A landscape with many valleys, sampled at points; each row gives a point and its height.
From any point a ball takes the steepest step (drop divided by distance) to one of its 4 nearest points. It stops when none of these is lower. Distance is the straight distance between rows; heights are no part of it.
J_105 (h 172): [185 149 114  96  75 160 111 151 119 130 174  86 125 141  94 117  99 145
 132  94]
J_894 (h 255): [134 120 152 173 157 128 155 134 143 117 124 155 128 117 156 133 162 132
 121 154]
J_614 (h 507): [170 136 160 143 113 115 147 149 132 128 136 128 140 133 134 123 143 139
 129 117]
J_121 (h 148): [132 148 122  66 106 101  90  32 114 185 151 106 128 147  64 130  80 104
 175 112]
J_329 (h 369): [101 119 159 155 145 121 129 111 108 119  97 149 119 116 142 140 178 136
 118 169]
J_880 (h 438): [120 141 155  96 104 115  96  77  85 147 117 116 140 139  91 141 133 121
 143 135]
J_43 (h 313): [107 138 103  69  49 136  62  93  85 143 119 102 111 153  95 124 115 120
 130 101]
J_743 (h 866): [153 102  66  89  90 134 116 215 144 133 128  93 114 109 138  80  81 126
 125  73]
J_472 (h 529): [165 135 142 107  89 134 120 150 107 135 136 109 130 139 111 107 135 130
 136 100]
J_416 (h 802): [143 163  98  69  72 147  76  72 107 150 164  88 129 161  78 136  78 120
 160 102]
J_360 (h 478): [155 112  78  89  48 163  72 179 122 116 132  94  91 116 137  96  99 137
 113  87]
J_986 (h 665): [191 136  93  92  69 163 111 163 130 128 168  85 117 130 101 103  94 142
 128  95]
J_748 (h 527): [157 105 106 101  79 123 117 196 124 135 123 106 110 125 134  88 127 127
 129  84]
J_174 (h 582): [169 142 160 138 112 126 132 135 109 139 134 122 145 137 117 128 144 128
 135 120]
J_386 (h 441): [124 149 100  64  78 126  70  41 102 166 152 104 125 147  71 128  85 108
 166 110]
J_130 (h 248): [ 99 108 120 190 206 141 168 144 197 105 125 164 123 128 176 127 153 118
 106 153]
J_965 (h 638): [109  97 109 129 116  79 142 211 145 150 105 111 121 116 172  86 125 111
 144  89]
J_552 (h 528): [147 160 175 145 139 123 135 100 114 135 131 136 151 134 117 152 136 142
 126 141]
J_7 (h 58): [118 108 125 172 161  87 164 191 170 145 118 134 135 116 179 108 136 111
 140 121]
J_255 (h 550): [122 124 122 191 199 136 184 153 206 101 142 164 131 133 168 139 126 126
 111 139]
J_616 (h 420): [ 77 142 128 139 208 170 146  45 113  81 128 178 129 120 112 181 125 140
 109 183]
J_259 (h 416): [ 85 125 151  84 125  85  97  47  78 161 105 130 128 126  95 145 117 114
 153 158]
J_895 (h 776): [189 126 105 100 107 123 147 210 155 144 163  94 132 118 118  99  85 139
 136  80]
J_140 (h 619): [146  98  49  86  54 166  75 191 137 118 136  81  86 107 146  89  81 142
 103  81]
J_681 (h 359): [142 117 144 167 146 103 163 171 162 133 129 136 135 125 164 114 141 125
 135 129]
J_79 (h 914): [149 172 135  91  93 120 100  72 106 161 161 104 149 159  75 141 101 125
 152 110]
J_154 (h 453): [105 138 136 173 199 181 166  92 162  72 144 178 133 141 117 174 139 149
  92 151]
J_374 (h 431): [ 65 130 133 139 191 148 131  52  94  99 107 163 130 104 123 168 139 136
 116 200]
J_26 (h 715): [132  97  94 108  89  99 125 214 132 140 118 109 115 117 157  82 118 117
 130  76]
J_872 (h 637): [ 70 108 101 188 195 105 162 173 193 125 107 137 129 115 195 117 143 102
 134 146]
J_794 (h 699): [173 122  75  87  61 170  90 179 121 121 150  86 104 122 120  92  95 138
 115  88]
J_142 (h 423): [127 132 163 147 140 124 134 109 106 130 112 149 133 122 132 146 163 133
 128 157]
J_763 (h 588): [138 101 132 140 126  94 147 188 142 145 113 123 124 119 167  94 146 114
 142 110]
J_779 (h 555): [ 97 119 108 189 199 126 172 164 208 114 125 154 139 125 183 125 135 109
 121 139]
J_974 (h 380): [ 97 126 162 140 144 125 122  85  90 122  99 151 138 116 127 157 163 136
 124 172]
J_915 (h 551): [136 149 162 112 110 114 117  96  84 144 122 125 142 137 107 137 141 131
 139 135]
J_876 (h 445): [ 83 151 124 140 216 174 151  41 128  76 141 171 145 136  95 192 112 149
  95 168]
J_512 (h 351): [110 117 113 178 175  94 180 191 187 138 125 122 153 124 182 117 114 107
 140 122]
J_237 (h 515): [105 146 157 107 131  98 110  59  83 150 112 136 142 127  97 148 137 120
 144 156]
J_781 (h 509): [116 148 168 132 146 114 123  56  97 141 115 133 156 137 101 170 137 123
 141 158]
J_907 (h 606): [126 155 107  68  70 135  74  75  90 153 141  96 132 154  84 127 108 114
 158 106]
J_632 (h 372): [ 77 132 125 143 201 175 139  65 120  79 116 175 121 114 128 165 151 142
 109 191]
J_290 (h 569): [124 116 132 188 186 122 179 162 189 118 131 154 137 124 172 129 132 121
 122 137]
J_173 (h 832): [166 106  95 100  98 112 135 214 142 141 135  95 129 111 138  85  96 120
 136  77]
J_603 (h 302): [105  99 144 163 148 121 147 149 145 123 100 150 118 113 168 116 177 124
 120 148]
J_208 (h 808): [164 169  99  80  61 169  86 120 109 131 174  84 127 150  90 126  88 140
 142 102]
J_623 (h 28): [143 137 161 171 162 135 155 123 145 110 129 153 137 131 143 149 149 140
 111 151]
J_487 (h 451): [ 89 150 145 143 205 148 144  44 119  98 127 163 149 129 102 187 114 139
 108 172]
J_711 (h 713): [192 130 114 108  90 136 133 186 135 135 158  94 126 128 110  98 104 141
 134  90]
J_216 (h 552): [168 122 111 108  79 134 118 178 124 131 141 100 118 130 123  95 122 125
 131  86]
J_804 (h 710): [170 142 109  90  64 156  92 149 103 127 150  92 120 137 104 111 113 135
 132  93]
J_323 (h 444): [115 106 159 145 122 110 132 142 111 131  99 141 121 126 149 122 179 130
 130 143]
J_867 (h 221): [123 148 153  99 137  87 109  35 103 169 127 119 150 128  82 144 106 113
 159 146]
J_835 (h 56): [140  90  85  88  57 127  99 192 125 120 113 102  97 123 145  83 116 132
 113  66]
J_930 (h 430): [129 101 133 113  75 115 106 168 107 138 109 112 102 126 134  99 158 124
 127  98]
J_505 (h 290): [157 117 129 100  75 126 107 171 107 138 123 112 116 129 130 101 140 130
 126  92]
J_271 (h 393): [109 110 120 183 175  97 165 175 181 130 119 141 129 118 184 116 140 113
 132 137]
J_680 (h 303): [122 122 140 181 184 158 163 117 157  92 127 171 124 126 147 147 154 136
 112 156]
J_594 (h 254): [124 143 154 168 178 153 151  90 132  98 127 163 140 131 129 170 146 141
 106 167]
J_725 (h 45): [ 94 128 129  65  62 112  67  84  74 154 101 106 116 145  90 124 127 118
 136 117]
J_51 (h 460): [106  94 119 152 135  81 150 191 154 145 106 132 118 118 177  90 149 107
 140 114]
J_778 (h 470): [ 48 121 108 137 193 184 136  80 113  63 110 182 110 107 128 157 170 141
 102 193]
J_724 (h 530): [155 127 156 138 114 114 137 151 118 134 127 124 131 126 135 115 155 128
 132 122]
J_956 (h 532): [ 70 125 158 102 135  94 108  50  75 145  91 136 127 114 106 153 140 121
 143 184]
J_742 (h 353): [139 124 124 168 166  89 188 194 183 137 140 122 150 120 166 118 102 124
 137 110]
J_617 (h 450): [ 94 153 140 161 205 165 152  59 139  82 135 173 138 139 110 182 125 146
  99 169]
J_706 (h 398): [168 122 143 148 137 100 170 188 156 139 140 125 143 129 150 112 122 128
 135 111]
J_6 (h 487): [ 90 140 150 139 193 127 132  35 109 115 120 165 145 115 111 177 120 132
 123 182]
J_388 (h 716): [128 119  80  78  31 163  57 143 101 119 118  97  81 138 124 109 120 140
 108  95]
J_266 (h 751): [ 75  86 113 181 191 112 159 166 187 122 103 149 110 112 188 117 159 114
 122 151]
J_73 (h 262): [ 76 120 143 155 168 140 136  99 109  98  94 164 117 111 149 153 174 134
 114 189]
J_82 (h 504): [106 154 161 136 189 114 136  21 113 133 124 150 151 126  95 182  97 131
 127 168]
J_749 (h 502): [138 112 119 139 125  88 155 204 153 149 124 118 131 114 162  95 122 112
 144  99]
J_759 (h 437): [170 139 159 158 138 109 169 163 161 135 153 127 144 128 135 128 122 140
 124 116]
J_179 (h 432): [ 77 130 160 124 148 111 120  75  80 126  91 146 128 110 124 159 158 130
 129 184]
J_119 (h 412): [102 111 135 173 176 151 144 119 148 100 103 167 116 115 160 142 170 132
 112 172]
J_410 (h 819): [172 166 148 106  83 130 119 124 107 140 159 105 145 143  90 129 125 132
 137 104]
J_856 (h 505): [ 84 104 113 177 200 163 152 130 174  85 112 168 108 114 165 124 172 130
 101 169]
J_423 (h 477): [117 102 138 172 159 116 153 161 159 132 111 150 121 121 177 112 158 115
 128 143]
J_538 (h 639): [156 130  89  84  41 167  74 152 109 120 135  97  98 136 120 101 111 138
 120  92]
J_471 (h 411): [100 130 122 171 199 188 159  98 153  76 135 176 125 130 130 157 153 139
  96 164]
J_204 (h 623): [132  97 132 143 113  95 136 186 132 142 109 132 117 117 156  94 160 120
 134 115]
J_554 (h 428): [109 147 160 147 173 127 136  55 102 126 126 150 151 134 107 176 129 134
 123 164]
J_905 (h 534): [135 160 156 102 122 104 110  50 101 165 131 115 151 142  82 144 114 119
 153 131]
J_919 (h 874): [176 114  52  85  83 173 105 205 152 132 160  68 110 102 121  89  55 140
 111  94]
J_533 (h 328): [131 128 133 191 197 147 177 135 195  88 145 172 133 136 142 150 132 137
  99 140]
J_482 (h 314): [ 98 133 144 158 189 155 142  79 114  94 117 166 137 120 133 165 152 139
 107 183]
J_773 (h 631): [168 107  78  86  64 150  97 191 128 124 139  87 103 118 135  89  96 136
 122  79]
J_143 (h 320): [136 118 131 171 169  98 183 183 183 138 133 132 144 127 173 115 113 118
 132 120]
J_212 (h 440): [148 115 146 122  88 118 116 158 112 141 116 123 118 135 132 106 153 127
 134 102]
J_839 (h 635): [138 122 127 188 191 111 190 169 206 114 148 144 145 132 165 138 103 130
 111 133]
J_14 (h 263): [115 126 143  94  70 118  86 110  75 143 108 115 123 137 103 122 150 124
 136 115]
J_964 (h 652): [156 153 166 128 115 123 129 106 100 145 140 116 151 140 105 144 138 130
 135 126]
J_251 (h 307): [142 104  96  93  50 142  87 183 114 123 123 108  97 126 132  90 124 133
 115  83]
J_339 (h 245): [100 131 133  65  88 101  79  62  81 166 112 116 124 142  84 128 120 111
 154 129]
J_744 (h 698): [145 172 167 127 132 111 132  72 105 146 141 125 160 145  93 161 124 132
 140 137]
J_127 (h 796): [173 128 118 126 127  95 170 208 165 149 155  99 146 117 130 100  93 125
 137  95]
J_580 (h 180): [154 154  93  81  54 168  71 118 102 133 157  89 116 150  99 119 103 129
 138  98]
J_990 (h 361): [122 156 171 161 171 136 144  72 118 121 134 155 148 138 110 182 126 142
 115 152]
J_77 (h 607): [184 134 142 115 101 121 141 172 130 137 148 111 131 138 122 108 122 132
 134 106]
J_891 (h 252): [ 94 123 102  48  61 109  55  48  84 161 116 105 107 144  83 128 100 106
 155 116]
J_236 (h 674): [153 142 144 106  84 128 109 122  95 136 131 119 140 147 107 127 144 132
 137 114]

Where does a ball stop that starts at each point below?
J_174 => J_7
J_915 => J_725
J_77 => J_7
J_127 => J_7
J_749 => J_7
J_554 => J_623
J_617 => J_623
J_323 => J_623

For each start below, name every point that the ball comes to, in order.
J_487 => J_616 J_632 J_482 J_594 J_623
J_876 => J_632 J_482 J_594 J_623
J_6 => J_554 J_990 J_594 J_623
